Points, in no order, along strands that fork and pass close to each other.
(in the rows, 128 means zero)
Points whose rows are less than 123 apart are linked; no others are. Some points are linked to none.
(345): [154 108 133 158 146 134 192 222 119 146 101 129 168 156  82 115 156 117
 138 207 164 142 205 144 106]
(2096): [ 95 104 130  87 120 136  78  95 114 174 135 188 140 148 116 119  96 140
 126 100 117 152  58 128 113]
(2293): [ 72 122 108 171 127 137 103 100 100 138 101 105 113 148 114 109 161 144
 143  81  87 141 117 159 175]
(1040): [141 151 137 124 144 140 119 145 135 107 133 184  96  62 139 152 105 166
 135 123  82 122 123 138 166]
(2368): [113  97  94 153 173 156 163 141  87 128  99  96 120 139 105 135 155 155
 113 134 102 124 200 158 118]
(1675): [ 91 129  98 139 171 130  89 121 113 103  78 143  92 122  81  86 153 149
 121  84  96 161 141 163 152]
(42): [ 99 123 114  58 116 127  69  63 130 160 169  99 100 119 175 101 120 117
 157 153 108 108 108 190 154]
(377): [108 165 114 120 154  80 140 137 125 113 119  89 139 160 134 119 143 166
  73 124 159  92  98  70 123]
(1596): [157 112  76 130 161 147 137 146 127 124 119 187  71 132  60 121 150 142
  95 169 111 164 101 101  48]
(634): [ 77 118 104 113 128 144 143  97 101 114 148  75 137 154 131  80 149 160
 160  74 187  72 164 168 121]
(1204): [190 126 155 146 133 135 162 156 132 159 154  79 110 123 132 166 144 125
 132 222  58 158 161 125 128]
(525): [111 152 106 122 151 146 114 155 115 132 177  92 139 170 141 137 102 142
 123 144 112 121 136 113 141]
(1639): [123  92 127 157 159 132 172 188 108 150  96 130 134 120  86 140 148 117
 120 180 105 146 192 169 127]
(840): [155 137 148 132 112 103 173  81 123  91 100  87 116 123 202 103 177 110
  98 160 166 152 110 153 122]
(409): [156 125 176 107 127 127 145  86  91 118 135 114 143 118 187 122 160  54
 145 144 136 123 116  94  51]
(693): [130 167 144 101 102 107 124 165 125 123 128 117 121 146  47 199 124 161
 136  96 106 135 146 127 162]
(1010): [ 70 119 110 168 120 125 130 168 176 144 127 143 159 130 120 126  91 152
 169  85 155 148 117 124 147]
(325): [123 144 182 125 139  91 141 117 140 178  75  94 124 166  97 159 161 109
 115 158  90 149  92 121 158]
(27): [116 158 127 153 172 136 125 159 116 110 121 190 129 114 119 126 144 163
 148 139  80  88 117 116 175]
(1965): [119 132 123 111  75 109 129 109 168 145 150 140  82 100 103 174 101 180
 112  82 135 109 105 163 175]
(156): [155 113 133 112 153 167 142 147 118 137 106 117 168 163  57 121 138 188
 135 100  70 180 161 128 117]
(147): [ 95 151 128 166 101 129 148 137 133  95 143 144  84 139  67 167 110 104
 173 115 163  95 155 177 167]
(844): [160 107 164 135 127 143 165  97 100  94 149  95 151 157 131  97 164  84
 156 146 180 106 139  96  59]
(1149): [ 94 111 127 125 166 138 132 157 128 135  94 151 167 160 114 104 123 129
 117 137 136 170 139 121 128]
(574): [163 118 123 148 132 138 153  99 101  89  62 189 116  82 129 141 129 115
  90 132 116 171 148 122  88]
(123): [116 130 154 126  85 104 125 125 149 162 153  93 102 132 107 174 108 128
 144  82 181  74 134 112 118]
(642): [100 144 144 146 116  99 101  90 138 136 114  47  71 143 112 134 180 101
 150 119 137 127  88 116 131]
(1989): [102 202 108 122 143 110  89 125 103 144 164  53 129 168 149 150 122 117
 104 132  86 115 134 114 168]
(2073): [121 112  95 196 116 152 133 155 121 122 147 153 140  90 138 182  72 115
 135  59  94 123 161 127 160]
(771): [134 165 115  89 140 149  98 122 147 104 174 142  70  87 133 120  91 147
 168 118  90  93 139 162 149]
(2008): [148 111 159 151  67 130 103  56 128 143 126  74  84  93 153 163 144  96
 146 106  82 132  86 148 170]
(255): [156 154 167 121 110 137  94 109 125 190 143  75 114 112 142 188 105 146
 156 164  53 117 103 112 169]
(1665): [137 162 166 114 128 117 136  99 102 100 117 124 135 151 149 145 145  77
 137 129 143 154  90  82  59]
(1599): [113 143 149 103  98 100 135  68 117 141 107  67 114  97 206 129 159  93
 124 138 140 140 120 150 140]
(1224): [115 155  96 187 160 139 148 170 109 116 154 183 164 140 134 153 116 166
 156 116 108  74 117  90 162]
(294): [146 135 114 140 120 175 200 170 108 103 120 194 165 100 134 151 107 189
 137 160 155 136 164 152 122]
(1301): [131 124 183 132 142  89  94  91 152 152  95  62 127 154 120 113 159  81
 134 103 123 149  81  93 102]
(438): [ 80 140 156  92 117 126 103 111 123 176 145 152 134 130 133 160  96 108
 148 132 144 167  83 123 111]
(1287): [128 178 157 102 122 154 147 157 140 118 136 182 163 106 146 146 107 160
 151 147 163 177 101 101  93]
(1273): [201 133 143 161  97 136 159 129 156  96 139 113 168 174 170 114 119 152
  78 144 115 163 105 110 138]
(2025): [113 129  62 132 157 131 115 116 139 102 124  96  97 110 123  97 139 164
  82 100 129 184 124 106  73]
(1385): [ 99  96  95 142 142 136 111 134 135 152 180 144 131  90 209 114  78 109
 149 134 123  75 138 153 183]
(1014): [161 130 137 107 123 126 165 172 131 167 129  97 156 100 158 185  90 154
  94 155  86 183 170 146 167]
(1853): [126 135 123 137 144 115 123 124 101 103 119 126 164 139 181  85 120 130
 118  94 153  59 139  94 126]
(1264): [156 134 124 121 127 100 100  84 142 124  95 142  88 110 122 120 143 113
  74 100  91 187  69  89  93]
(589): [161 118 112 163 142 134 126 183 160 147 181 108  72 137 122 144 134  87
 105 211 129 112 119 116 112]
(1617): [106 142 107 136 115 137  78  98 135 108 168 136  85 103 159 130 140  63
 174 173  93 121  86 153 174]
(2333): [114 117 139 148  79 144 131 131 128 123 164 114  97 141  59 183  86 121
 179  89 138  80 137 149 134]
(1033): [136 111 100 132 110 147 207 178 135 139 107 189 139 105 102 151 146 204
  99 180 167 164 149 146 124]
(1256): [ 98 163 140 110 104 118 162 105  91 112 111 137  92 146  96 157 159 136
 141 168 166 137 116 175 124]
(193): [ 67 176 103 139 177  97 106 151 109 142 117  69 108 100 144 101 141 128
 152 101 153  79 151 110 127]
(2177): [140 168 160 105 149 138  76 149 133 176 140 115 103 110 115 153  93 141
 148 117  57 115 129 113 174]
(625): [132 104  95 160 184 107 103 192 167 149 155 123 104 133 113 110 140 102
 102 188 117 102 101  95 138]
(2065): [153 111 137 112 145 115 174 138 117 137  99 121 150 110 150 153 110 136
  70 145  94 180 196 150 123]
(1810): [211  79 118 118 166 165 119 130 159 101 116 157 139 120  91  79 122 155
  97 151 113 144 150  90  74]
(731): [ 89 147 146 126 158  85 114 139 138 170 105  83 115 170  96 142 156  91
 132 186 130 123 127 139 151]
(1663): [137 141 142 166 138 133 163 145 139 166 123  91 113 167 131  96 167  76
 135 220 131 197 104 131  98]
(1555): [106 106 115 122 138 122 107  96  61 136 148 125 172 121 161  94 142 102
 147  73 141  48 128 110 102]
(2028): [171 160 159  69 121 121 129 134 127  78 133 158 165 148 135 114  88 135
  84  93 144 122 168 148 138]
(313): [135 117 155 168 167 152 165 186 122 131 115 136 137 136 128  96 153 100
 167 212 174  97 175 127 110]
(1484): [120 124  70 147 165 162 119 112 127  98 149  80  80 134 139  76 160 149
 117 144 123 198 134 131  83]
(2412): [ 92 175 107 119 148 102  94 110  84 140 137  59 110 120 176 123 155 103
 135 113  99  89 117 117 137]
(963): [ 80 167  93 113 162  86 136 163 130 148 124  85 107 121 128 139 142 162
 118 130 172  80 117  91 126]
(1102): [110  71 141 109 125 109 156 177 165 181 124  84 158 113  81 156 112 174
 138 114 154 111 164 132 127]
(1844): [123 117 116 129 130  93  96 164 216 116  74 197 140  92  86 126 123 137
 130 120 161 142  92 105 142]
(834): [120 147 126 142 146 123 106 130 112  90 122 138 131  91 119  94  91 108
 143  34 147  76 200 149 119]
(1231): [129 127 121 158 177 137 108 140 112 103 113 118 138 119 155  81 140 152
 134  99 109 109 158 100 128]
(1177): [145 121 122 107 114 160 119  88 117 141 166  78 140 141 156  96 112 195
  92  73  87 142 115 119 128]
(491): [ 95 167 142  92 161 102 107 179 161 109 149 183 160 150 116 116  84 144
 131 129 135 108 142 161 181]
(1629): [102 151 101 145  65 133 101  88 150 100 155 124  63 104 151 162 145  93
 179 166 144 108  80 161 178]
(690): [112 124 154 120  92 111 164  99 115 102  89 172 121 140 107 136 164  74
 103 166 172 137 106 162 117]
(550): [ 99  84  99 112 123 133  97  90  99 163 153 143 149 166 139 129 106 107
  79  97 128 133  83 128 108]
(1003): [103 150 136 153 137 122 130 139 162 122 131 141 136  91 134 116 118 148
 191 135 191 102 104  88 105]
(1925): [158 107 138  89 132 101 149 146 142 158  45 144 155  70  94 131 135 187
  77 106 111 173 141 115 105]
(1533): [ 54 115  89 115 162 130 100 136 128 169 149  64  69 121 125 121 112 108
 142 171 116 148 158 185 138]
(1940): [165  82 148 123 154 143 125 122 145  97 111 143 107 116 101  58 149 120
 136 145 140 122 165 127  83]
(1275): [144 125 101 120 123 135 143 103 106  84 138 134  83 179  86 108 154 112
  69 148 106 163 143 164  99]
(940): [143 106 124 120 147 189 155  91  92 138 118 135 164 165 118  93 130 193
 133 133  86 179 137 128  99]
(879): [135 134 104  81  81 106 106  59  92 106 145 137 104 147 155 143 163 101
  87  92 110 128  88 142 140]
(998): [177  66 127 135 154 161 150 111 120  97 138 118  87  86 147  85 142 121
 114 153 118  99 179 143  87]
(2468): [ 90 120 152 107 115 134  94  97 115 138 125 130 106 145  94 157 117  73
 151  91 141 164 111 141  90]
(447): [114 123 126 190 146 164 149 136 127 192 107  88  94 146 129 116 180 121
 160 209 105 168 129 148 141]
(310): [113 129  50  98  91 130 101  68  79  90 165 159 108 121 172 127 172 121
 107  88  88  94  84 143 128]
(1749): [ 79 156  93 141  98 120 125 128 121 163 159 106 116 103 149 192  90 114
 152 116 120 117 113 113 152]
(1831): [143 155 165 134 142  76 151 123 139 157  87 101 170 204 107 142 150 118
  90 151  98 168  77  71 124]
(720): [115 133  96 129 122  93 146 181 173 118  75 224 156  56  97 154 102 157
 139 104 172 131 124 113 129]
(1888): [119 153  84  73  86 130  74  99  79 102 190 145 134 101 211 113 157  91
 131  71  87  96 121 175 154]
(1834): [ 84 148 107 106  79 131  68  88 110 168 180 103 114 107 159 177  86  82
 139 113 108 115  88 144 160]
(2094): [ 93 148 147 105 128 135 142 106 120 149 107 152  83  97  87 162 142 147
 155 162 130 127 129 167 130]
(2159): [132  65 161 130 143 111 157 151 173 165 113  85 150 115  94 137 119 126
 114 140 163 149 166 127  90]
(1421): [118 102 106 171 143 160 124 177 169 135 178 172 114 126 106 109 103  92
 177 173 163 109 129 137 126]
(1664): [187  62 125 108 132 135 151  72  80 112 124 132 121 121 153 103 142 105
  90 132 109  99 148 140  82]
(1777): [115  79  74 124 149 101 109 101 119 135 133 144 129 155 139 117 119 110
  40 127 125 109  96 102 118]
(2398): [105  96 101  91  84 142  93  81  92 173 171 131 124 106 155 148  95 101
 122  81  96 114 101 146 128]
(285): [146 172 134 110 139 121 143 191 151  99 133 141 132  74  81 158  87 157
 148  61 150  98 195 117 113]
(1724): [135 102 152  99 162  87 140 122 161 173 100 106 120 141 120 115 131 114
  67 181  94 207 120 169 118]
(2379): [150 136 122 174 176 128 159 150 123 187 115  85 113 119 142 145 161 121
 125 228  61 138 149 114 145]
(536): [101 139 115 135 145 133 172 166 103 122 122 149 151  90 147 133 104 184
 130 136 144  96 163 140 145]
(454): [133  99 100  69 104 140  82  51 103 138 175  64 106 134 176  96 164  67
 149 133  94 115 138 192 133]
(1267): [ 78 120  80 117 151 159  80 117 118 166 161  81  87 113 150 129 105 135
 153 141  78 113 166 178 163]
(1283): [138 151 145  83 124 114 161 184 112 131 134 131 138 148  86 206 124 175
  94 156 106 126 164 143 164]
(671): [ 93 130 116 113 190 118 133 210 132 139 100 136 176 101 101 109 133 150
 150 142 142 170 187 132 127]
(436): [204 116 153  94  79 107 161  70 115  96 145 114 115 159 134 135 122 133
  43 100 104 130 110 120 102]
(1226): [118 100 116 123 100 144 123  95 118 109 112 214 182 154 116 122  92 119
 125 116 188 117  86  86  83]
(1874): [133 118 135 173  89 105 109 106  91 123 116 107 141 126 147 144 130  42
 105  46 126 106 136 138 147]
(1294): [116 118 106 108 115 131 125  74 108 117  96 177 158 128 123 100 144 146
  97  91 177  98  83  70  70]
(214): [186  91 161 149 107 145 145  89 154 137 166  95 130 163 137 118 121 119
 135 148 145 153  91  77  63]
(322): [106 137 108 101 156 135 107 106 113 110 141  68  77 127 129  95 155 104
 152 130 121 154 141 129  86]
(2477): [101 104 109 189 128 126 131 124 172 122 112  94 116 122 160  56 172 131
 140 150 177 131 118 128 136]
(1608): [172 161 152  99 171 120 174 153 103 121  89 142 185 132 154 118 140 187
 104 160 133 154 146  95 110]
(243): [ 84 143 132 150 129 125 115  74 101 138  95  59 125 190 116 122 181 110
 147  80 103 139 104 133 152]
(1970): [173 170 141  85 129 154 150 130 108  72 140 163 104  95 165 151 115 131
 101 161 114 184 145 147 103]
(49): [120  86 141 132 122 132 118 119 160 166 171 131 141 111 172 125  71 110
 147 113 149 116 119 121 137]
(1074): [143  95  91 142 170 104  98 137 142 127 135 162 119 147 158  87 150 101
  77 171 114 103  84 107 129]
(883): [150 140 157 176 114 134 131 165 144 123 129 135 148 136 118 146 127 151
 172 128 143 119  92  52  98]
(1190): [133 120 107 179 151 137 142 204 147 104 142 175 160 158  94 110 130 145
 144 136 146  75 137  96 144]
(2074): [153 121 115 118 117 141 138 144 135 114 160 170  72 141 123  91 142 116
  94 222 130 114 119 189 157]
(850): [ 60 125 108 139 150 134 134 138 151 148 124  80  77 113 122 102 143 139
 159 171 157 146 171 170 127]
(352): [ 96 134 108 182 112 140 145 123 158 140 140 161 124  60 151 134  64 138
 224  70 141 132 139 157 148]
(370): [106 159 115 139 127 132 129 160 134 132 150  99  95 111 132 179 107 141
 141 138 110 160 146 135 147]
(1732): [106 127 122 131 144 152 163 102  67 135 119  78 106 122 139 147 146 126
 128 166  91 125 176 169 131]
(221): [104 121 133 173 112  99 132 184 144 149 127 127 153  99 137 204  70  91
 108  93 120 142 150 134 164]
(245): [ 87 169 127 123 179  95 128 207 104 156 105 151 171 160  98 168 133 138
 138 149 113 120 131 119 186]
(337): [157 172 184 101  90 107 146 120 109 143 134 121 110 109 159 167 125 135
 151 138 137  25  98 120 157]
(2183): [202 117 136 146 105 128 161 157 161 141 176 106  96 155 109 135 140 112
  98 215  95 156 116 116 116]
(1814): [152 174 143 104 153 155 155 166 109 101 148 167 116 105 125 150 125 141
 155 180 147 173 141 103  90]
(2215): [128 110 125  95 145 161 143  73  46 131 126 142 103 145 109  98 195  91
 163 143 136  74 144 155  83]
(482): [133 121 137 109  90 157 112  96 166 121 159  76 111 133 159  98 101 174
 131  96 129 155 124 139 134]
(1120): [143 127 139 152 155  87 142 122 117  86  46 157 152 153 110 123 148  73
  68 129 133 135 139 106 122]
(1530): [158 114 181 142 120 140 157  94 145 161 131  83 128 145 161 109 146 105
 155 185 137 193 104 108  93]
(2415): [116 100 135 158 118 113 110 102 116 113  76 163 146  99 131 104 109  80
  82  51 135 106 146 134 144]
(972): [120 121 159 114  98  96 129 152 184 171 112  95 132 103  82 138 106 180
 151  73 173 100 141 116 126]
(953): [103 126 118  96  73 110 112  76 132 124 148 136  86 140 121 160 118 137
  97 117 127 112  60 162 160]
(361): [133 149 126 117  69 141 101  95  98 110 183  98 136 127 190 150 112  83
 142  69 129 158 129 140 128]
(1658): [124 118 115 133 106 113 119 136 191  94 155 130 122 145 149 102 115 138
  95 142 172 124 120 152 171]
(289): [129 127 116 164 133 176  81 129 130 133 191 124 101 129 141 135 105  98
 188 110  91 156 118 113 120]
(730): [145 134 161 143 121  93 129 129 123 159  72 141 185 185  91 146 132 153
  94  86  99 159  83  78 151]
(790): [ 97 103 130 158 192 122 105 141 110 148  85 115 163 152 145  90 127 135
  97  89  90 137 161 125 145]
(1375): [117  89 144 175 136 168 139 159 145 162 179 117 109 130 101 142 101 116
 204 174 146 118 140 123 113]
(650): [102 135 123 130 143 143  74 132 143 137 149 123  82  96 152 135 106  52
 166 147 102 154 133 151 131]
(803): [164 121 189 112 136 131 126 155 129 140 140 152 140 145 107 168 104 104
 125 173 106  93 135 155 181]
(1227): [178 160 149 113 157  76 116 203 146 125 104 151 179 151  94 149 144 124
 130 151 119 184 107  66 116]
(563): [133 110 122 164 159 171 103 155 149 102 168 161 126 124 119  99  90  91
 165 132 131 151 143 116  85]
(1645): [ 74 141 153 168 129 137 120 131 150 136  97 149 181 113 143 114 112 121
 178  79 145 163 124 126 153]
(1130): [ 70 174 109  65 111 141 103  84  89 162 155 167 149 101 182 119 117 139
 183 117 136 103  98 157 139]
(708): [156 107  55 151 137 138 160 184 130 134 164 155  96 134  75 158 138 157
  76 173 126 148 125  80  77]
(1996): [145 152 146 108 154  99  97 189 193 116 113 176 148 137 100 113 131 149
 129 152 152 136  79  77 120]
(1774): [121  86  78 139 120 157 138 101 130 117 104 174  81 103  95 109 161 161
 104 155 152 169 105 126  66]
(1696): [101 106 103 137 131 142 131 120 119 110 156 121 121 106 123 109 101 134
 157  78 152  83 177 178 142]
(1964): [143 151 134 113 152 144 111 158 119  89 107 125 119 115  73 114 102 154
 124  64 138  85 201 101 101]
(1180): [ 96  89  79 119 114 107 102  70 100 121 111 128 107 121 129  82 178  94
 113  62 134  88 106 153 117]
(885): [ 98 135 122  30 116 139  77  72  93 165 170 151 148 134 188 100 130 105
 161 144 122  85  93 173 147]
(2140): [117 166 101 156 131 122  82 133  89 110 139 145 129 106 123 119 103 105
 139  22 107  84 158 135 148]
(1923): [143 147 157 100  87 116 149  88  93 110 137 101 118 146 174 129 182 118
 158 129 144  53  90 131 152]
(1813): [135 110 131 166 150 165 169 143 101 116 138 113 102 124 121  93 163  97
 153 168 183  98 171 103  53]
(1078): [149 136 128 118  76  98 113 162 177 140 139 153 124 105 104 182  81 180
  95  84  94 133  87 127 175]
(754): [149 101  81 173 114 159 156 153 126 128 169 138 116 144 103 134 124 173
 108 168 155 136 122 102 104]
(440): [144  98 129  98 104 139 166  78  73 118 151  93 135 160 161 111 146 116
  94 134 135  72 161 168 122]
(647): [112 123 118 118 128 129 121 178 199 127 147 191 162 111 134 102  94 175
 143 151 146 139 137 180 191]
(1081): [136 163 159 102 133 131 166 146 118 121  99 188 202 133 144 128 131 175
 121 172 146 196 101  83  92]
(2482): [132 145 137 100 159 132 169 163 129 123 116 139 168 113 142 115 141 222
 107 143 155 111 155 122 123]
(442): [115 131  91 114 135 145 130 117 109 111 176 115  78 180 119 111 149 110
 102 193 115 125 138 188 149]
(1941): [194  83 165 132 120 141 130 143 180 108  76 123 179 132  75 103 125 136
 125 106 139 150 191 102 103]
(1209): [110 107 104 130  90 118 172 148 162 124  81 203 133  84  85 161 114 195
  98 151 191 131 120 131 123]
(45): [104 184 111 105 186 127 113 185 118 109 112 133 137  93 101 126 122 155
 145 104 102 168 182 119 109]
(217): [138 175 175 107 156  95 115 188 128 125 102 165 153 147  96 166 136 122
 136 146 102 155 124 111 158]
(1376): [157 126 134 133 138 115 140 179 128 120 110 136 211 177  77 120 154 209
 147 112 110 127 124  92 166]
(126): [152 107 103 135 125 142 129 114 121  94 115 198 167 155 111 124 110 105
  78 129 157 156 112 100  88]
(2220): [136 123 144 139 151 121 153 164 152 125 104  93 124 150  71 113 167 173
 153 147 143 140 146 120 124]
(1682): [152 110 115 126 118 123 163  93 118 100 112 151 144 173  88 115 129 119
  59 154 131 167 137 124  84]
(2060): [106  95 135 161  98 142 105  99 154 113 130 143 108 128 113 124 112  65
 172  93 152 144 111 154 125]
(1999): [165 129 131 124 134 140  99 146 168  76 138  93 126 156  99  84 120 142
 130  83 154 100 168 113 120]
(1288): [ 99 115 102 173 137 148 109 147  94 138 160 137 147 141 116 135  82 116
 132  46  90 116 156 128 156]
(2479): [ 83 187 116 124 109 113 113 100  61 125 120 129 118 120 156 184 147  55
 159 105 113 100 118 158 159]
(267): [135 112 153 144 108 131 153 129 118 157 142 175 137 140 158 152 106  77
 119 178 145 154 107 139 146]
(272): [121 173 116  86  95 109  75  94 108 115 152 106 146 121 223 104 165  71
 132  86 119  88 114 155 169]
(241): [ 84 127 113 132 116 172 153 108  95 104 134 103 122 181 108  78 165 163
 175 131 165 109 144 162 114]
(485): [ 53 161  76  99 147 124 109 100 105 160 147 143 106 118 158 122 130 139
 153 154 142  89  74 139 137]
(824): [154 114 161 158  81 152 166 106 127 149 148 152 146 169 154 147 127 117
 139 195 152 102  80 141 151]
(191): [114 133 138 163  79 109  89 101 160 111 135 119 118 113 122 131 103  61
 157  39 143 114 140 152 155]
(504): [160 115 164 126 112 111 148 163 129 162  83 153 226 155  64 144 131 190
 132 105 129 123 114  69 143]
(1398): [163 104 113 114 146 128 108 180 130 149 125 131 184 169  56 134 134 196
 128  76  65 167 128  93 155]
(329): [150 121 156 148 143 119 107 123 123  92  77 154 153 143  86 110 123 108
  91  72 121 106 150 124 142]
(747): [ 93 157 161 159 122 105 150 131 144 140  92  96 118  94 164 138 139 127
 191 126 162  79 139 142 162]
(785): [137 155 117 138 139  67 121 139 123 109  92 129 162 147 153 122 126 128
  40  94 147 108 112  52 108]
(908): [162 130 156 140 106 146 128  82  72 123 130 134 135 160 130 156 126  70
 133  99  88 154 104  92  99]
(540): [186 134 121 131 119 111 117  97 130  86  77 152 125  96 118 141 111 111
  59  81  97 168 113  92 102]
(1564): [ 90 123  91 187 116 152 131 132 138 106 134 183 129  47 172 131  75 123
 141  71 124 154 141 140 127]
(1584): [ 89 102  76 167 140 170 127 118 117 159 162 106 120 124 176 115 122 130
 154 166 100 109 136 152 168]
(1747): [225 110 151 136 113 113 152  77 145  86 142 120 134 174 139 107 130 128
  65 137  68 157 111 107 124]
(562): [180 152 166  77 123  95 132 100 105 113 114 117 155 143 154 113 116 140
  48  98 124 113 133 130 117]
(861): [159 130 125 104 117 115 146  82  71  95 129  90 126 151 169 117 197 103
 111 148 138  41 137 145 144]
(807): [162 109 176 125  88 140  76  99 164 133 151  79 107 125 119  82 106 147
 141  42 118 111 129 140 141]
(1679): [ 88 164 126  86 169  95 127 193 131 129 124 137 179 163  93 123 122 199
 140 128 138 111 155 157 174]
(2235): [149 107 122 159 100 151 146 150 169 105 121 191 155  92 101 154  84 129
 156 110 155 158 128 100  90]
(2181): [121 121 135 104 137 180 150  76  44 142 121 107 103 121 141 132 172  97
 178 162 107 114 164 173 109]
(1687): [159  86 159 139 117  94 155 112 149 117  50 161 128 139  96 131 145  88
  72 160 165 116 111 145 136]
(768): [131 129 137 103 155 104  98 105 124 128 102 122  58 101 121 138 154  85
 120 137  94  90 106 143 135]
(1350): [192 139 148  81 112 129 168 140 113  66 132 170 145 137 132 156 106 129
  67 161 135 161 165 155 120]
(1093): [ 99 166 126  59  85  99  92  71 118 151 120  65 136 103 219 109 167  91
 136 112 144  99 112 163 153]
(262): [163 127 173 111 128  87  94  87 142 156  91 123 125 142 106 103 135 103
 103  97 104 160  60  86  98]
(2317): [193  82 107 154 137 161 130  96 143  95 138 113 144 130 135  87 123 177
 102 117  98 135 131  63  93]
(759): [132 111 141 142 120 105 166 188 147 168 122  92 156  92 149 214  90 135
  97 121 115 136 178 134 174]
(494): [ 94 123  92 160 114 120 142 168 198 130 134 172 184 118 131 126  88 176
 142 136 178 164 127 153 155]
(1654): [133 100 108 117 130 177 148  87 105 140 154  96 130 169 133 115 135 209
  98 135  81 154 148 142 145]
(519): [105 158 149 135 125 134 118 151 170 109 128 127  75 112  89 140 111  85
 200 156 151 110 163 176 154]
(122): [133 103 153 120 156 119 129 104  80 179 107 159 144  88 169 129 116 137
 104 128 108  64 118 104 125]
(770): [108 145  96 118 156 137 130 146 130 115 115 105 110 102 104 133 135 179
 117  97 134 195 171 121  74]
(1790): [103 108 162 153 120 143 137  97 126 170  74 108 144 117 106 137 144 159
 155  81 135 176  98 102  96]
(675): [145  84 145 129 103 153 122 104 125 138 160 159 158 144 200 110  93  64
 134 152 147 140 118 139 133]
(1549): [126 107 109  87 136 148  84  69 103 130 166  65  80 129 158  91 149  94
 134 100  90 134 130 144  91]
(1624): [176  96 143 101 122 116 125 137 168 133 146 160 117 135 108 130 112 134
  91 165 125 179  80 102  95]
(1746): [113 138 128 142 131 131 146 104 127 112  92 104 125 145 191  71 199 131
 124 178 177 164 118 141 123]
(118): [111 194 128  95 115 130  61 130 125 145 168 134  96 117 108 139  93 131
 170  93  84  89 120 132 169]
(101): [129 144 148 139  70 118 125  99 158  77 111 159  57  97 119 149 152  86
 165 130 146 112  98 167 168]
(544): [156 131 184  98 112 111 135 119 124 170 137 111 118 130 127 182 101 116
 129 165 113  51 124 151 167]
(1625): [114 122 108 107 138 145 118 103  63 105 145 152 136 150 141 117 159  94
 150 110 125  89 126 122  87]
(265): [125 128 145 117 130 126 141 152 155 144  83 109  86 115  46 143 181 178
 166 149 126 134 132 157 138]
(54): [142 159 138 131 115 123 158 150 149  77 129 115 100  78 113 167 118 143
 146 111 166 102 160 118 112]
(2298): [ 93 172 109  98 112  88 123 155 165 141 169 133 132 134 135 160  88 167
 122 136 166 112  81 113 170]
(417): [157 134 168 186 118  98 152 175 157 137  86 137 190 121 131 167 133 116
 143 116 143 139 110  58 128]
(334): [110 113 101 107 117 149 139  83  89 111 124 163 102 118 145 117 155 125
 135 134 135 145  93 128  81]
(2052): [173  95 126 145 114 118 155 159 179 110 153 121 154 146 154 120 119 145
  74 158 144 139 136 118 152]
(1573): [ 87  93  99 163 143 172 134 117 134 148 159 115 128 149 184  64 161 153
 164 163 148 114 116 140 145]
(1420): [166  68 107 167  99 179 154 120 149 130 173 104 144 148 139 109 121 176
 120 148 148 142 117  90  82]
(971): [ 99 163 151 107 140 125 115 121 144 131 124  76  77 146  98 144 154  99
 175 193 136  92 140 170 179]
(2432): [145 129 151 159 134 174  86 117  89 130 160 128 128 152 138 137 122  81
 156 101  43 133 118 105 143]
(1490): [146  86 141 112 133 121 108 149 177 150  98 115 158  88  99 125  91 111
 125 101 181 160 151  82  52]
(639): [139 136 128 118  99  92 131 181 166 122 101 132 153 113  77 181 126 168
 117  90 120 165 129 125 162]
(1037): [140  91 101 164 186 117 103 211 151 132 132 150 153 168  95  91 142 116
 116 175 121 116 144  97 137]
(1381): [165 128 135 161 111 148  77 129 160 105 162 104 135 141 124  63  90 160
 140  35 116  93 140 102 148]
(586): [111 120 160 136 139 139 141 124 143 120 111  86 140 167 101  74 153 167
 172 130 141 129 151 159 141]
(1089): [120 137 170 117 148 118 123 148 156 139 115 123 138  89 132 125  97 106
 171 113 188 143 141  83  63]
(896): [123 145 110 105 114 100 105  96 112 114 115 162 169 129 189 116 118 140
  64 116 175 102  71  71 108]
(69): [156 172 161 130 121  87 150 144 151  66  84 109 113  89 131 146 132 100
 106 117 167 143 164 120  97]
(502): [ 74 167 104  83 134 103 111 135 156 134 139 143 103 109 159 130 118 161
 122 174 152 100  94 145 165]
(1473): [129 156 150 179 110 157 113 148 139 113  93 165 156 102 151 149  98 109
 172  57 126 174 122 107 138]
(2476): [121 123 144 133  71 127 153 114 159 118 150 137 125 166 149 132 141 145
 134 177 177 100  89 167 177]
(765): [173 115 147 118 163 129 182 102  97 113 104 147 132 103 141 145 116  91
  67 132  79 183 169 138  86]

Follow the links from the first point to the second, and from the first to the third. Name the last point that the two ways share.
(770); (1664); (563) -> (1625)
(54); (519); (2096) -> (1964)
(502); (2368); (1420) -> (1625)
(2094); (1301); (1398) -> (834)
(963); (1687); (589) -> (550)
(1177); (69); (2468) -> (1964)
(1682); (27); (2468) -> (550)

A fork is a point with three links. Follow the links from the first point to the second and name the forks in between, in order.
(334); (1813) -> (1625)
(1617); (1663) -> (289) (1625) (1420)
(1275); (2096) -> (550)
(790); (1530) -> (1625) (1420)
(803); (1663) -> (1420)
(971); (69) -> (1964)
(998); (45) -> (1420) (1625)
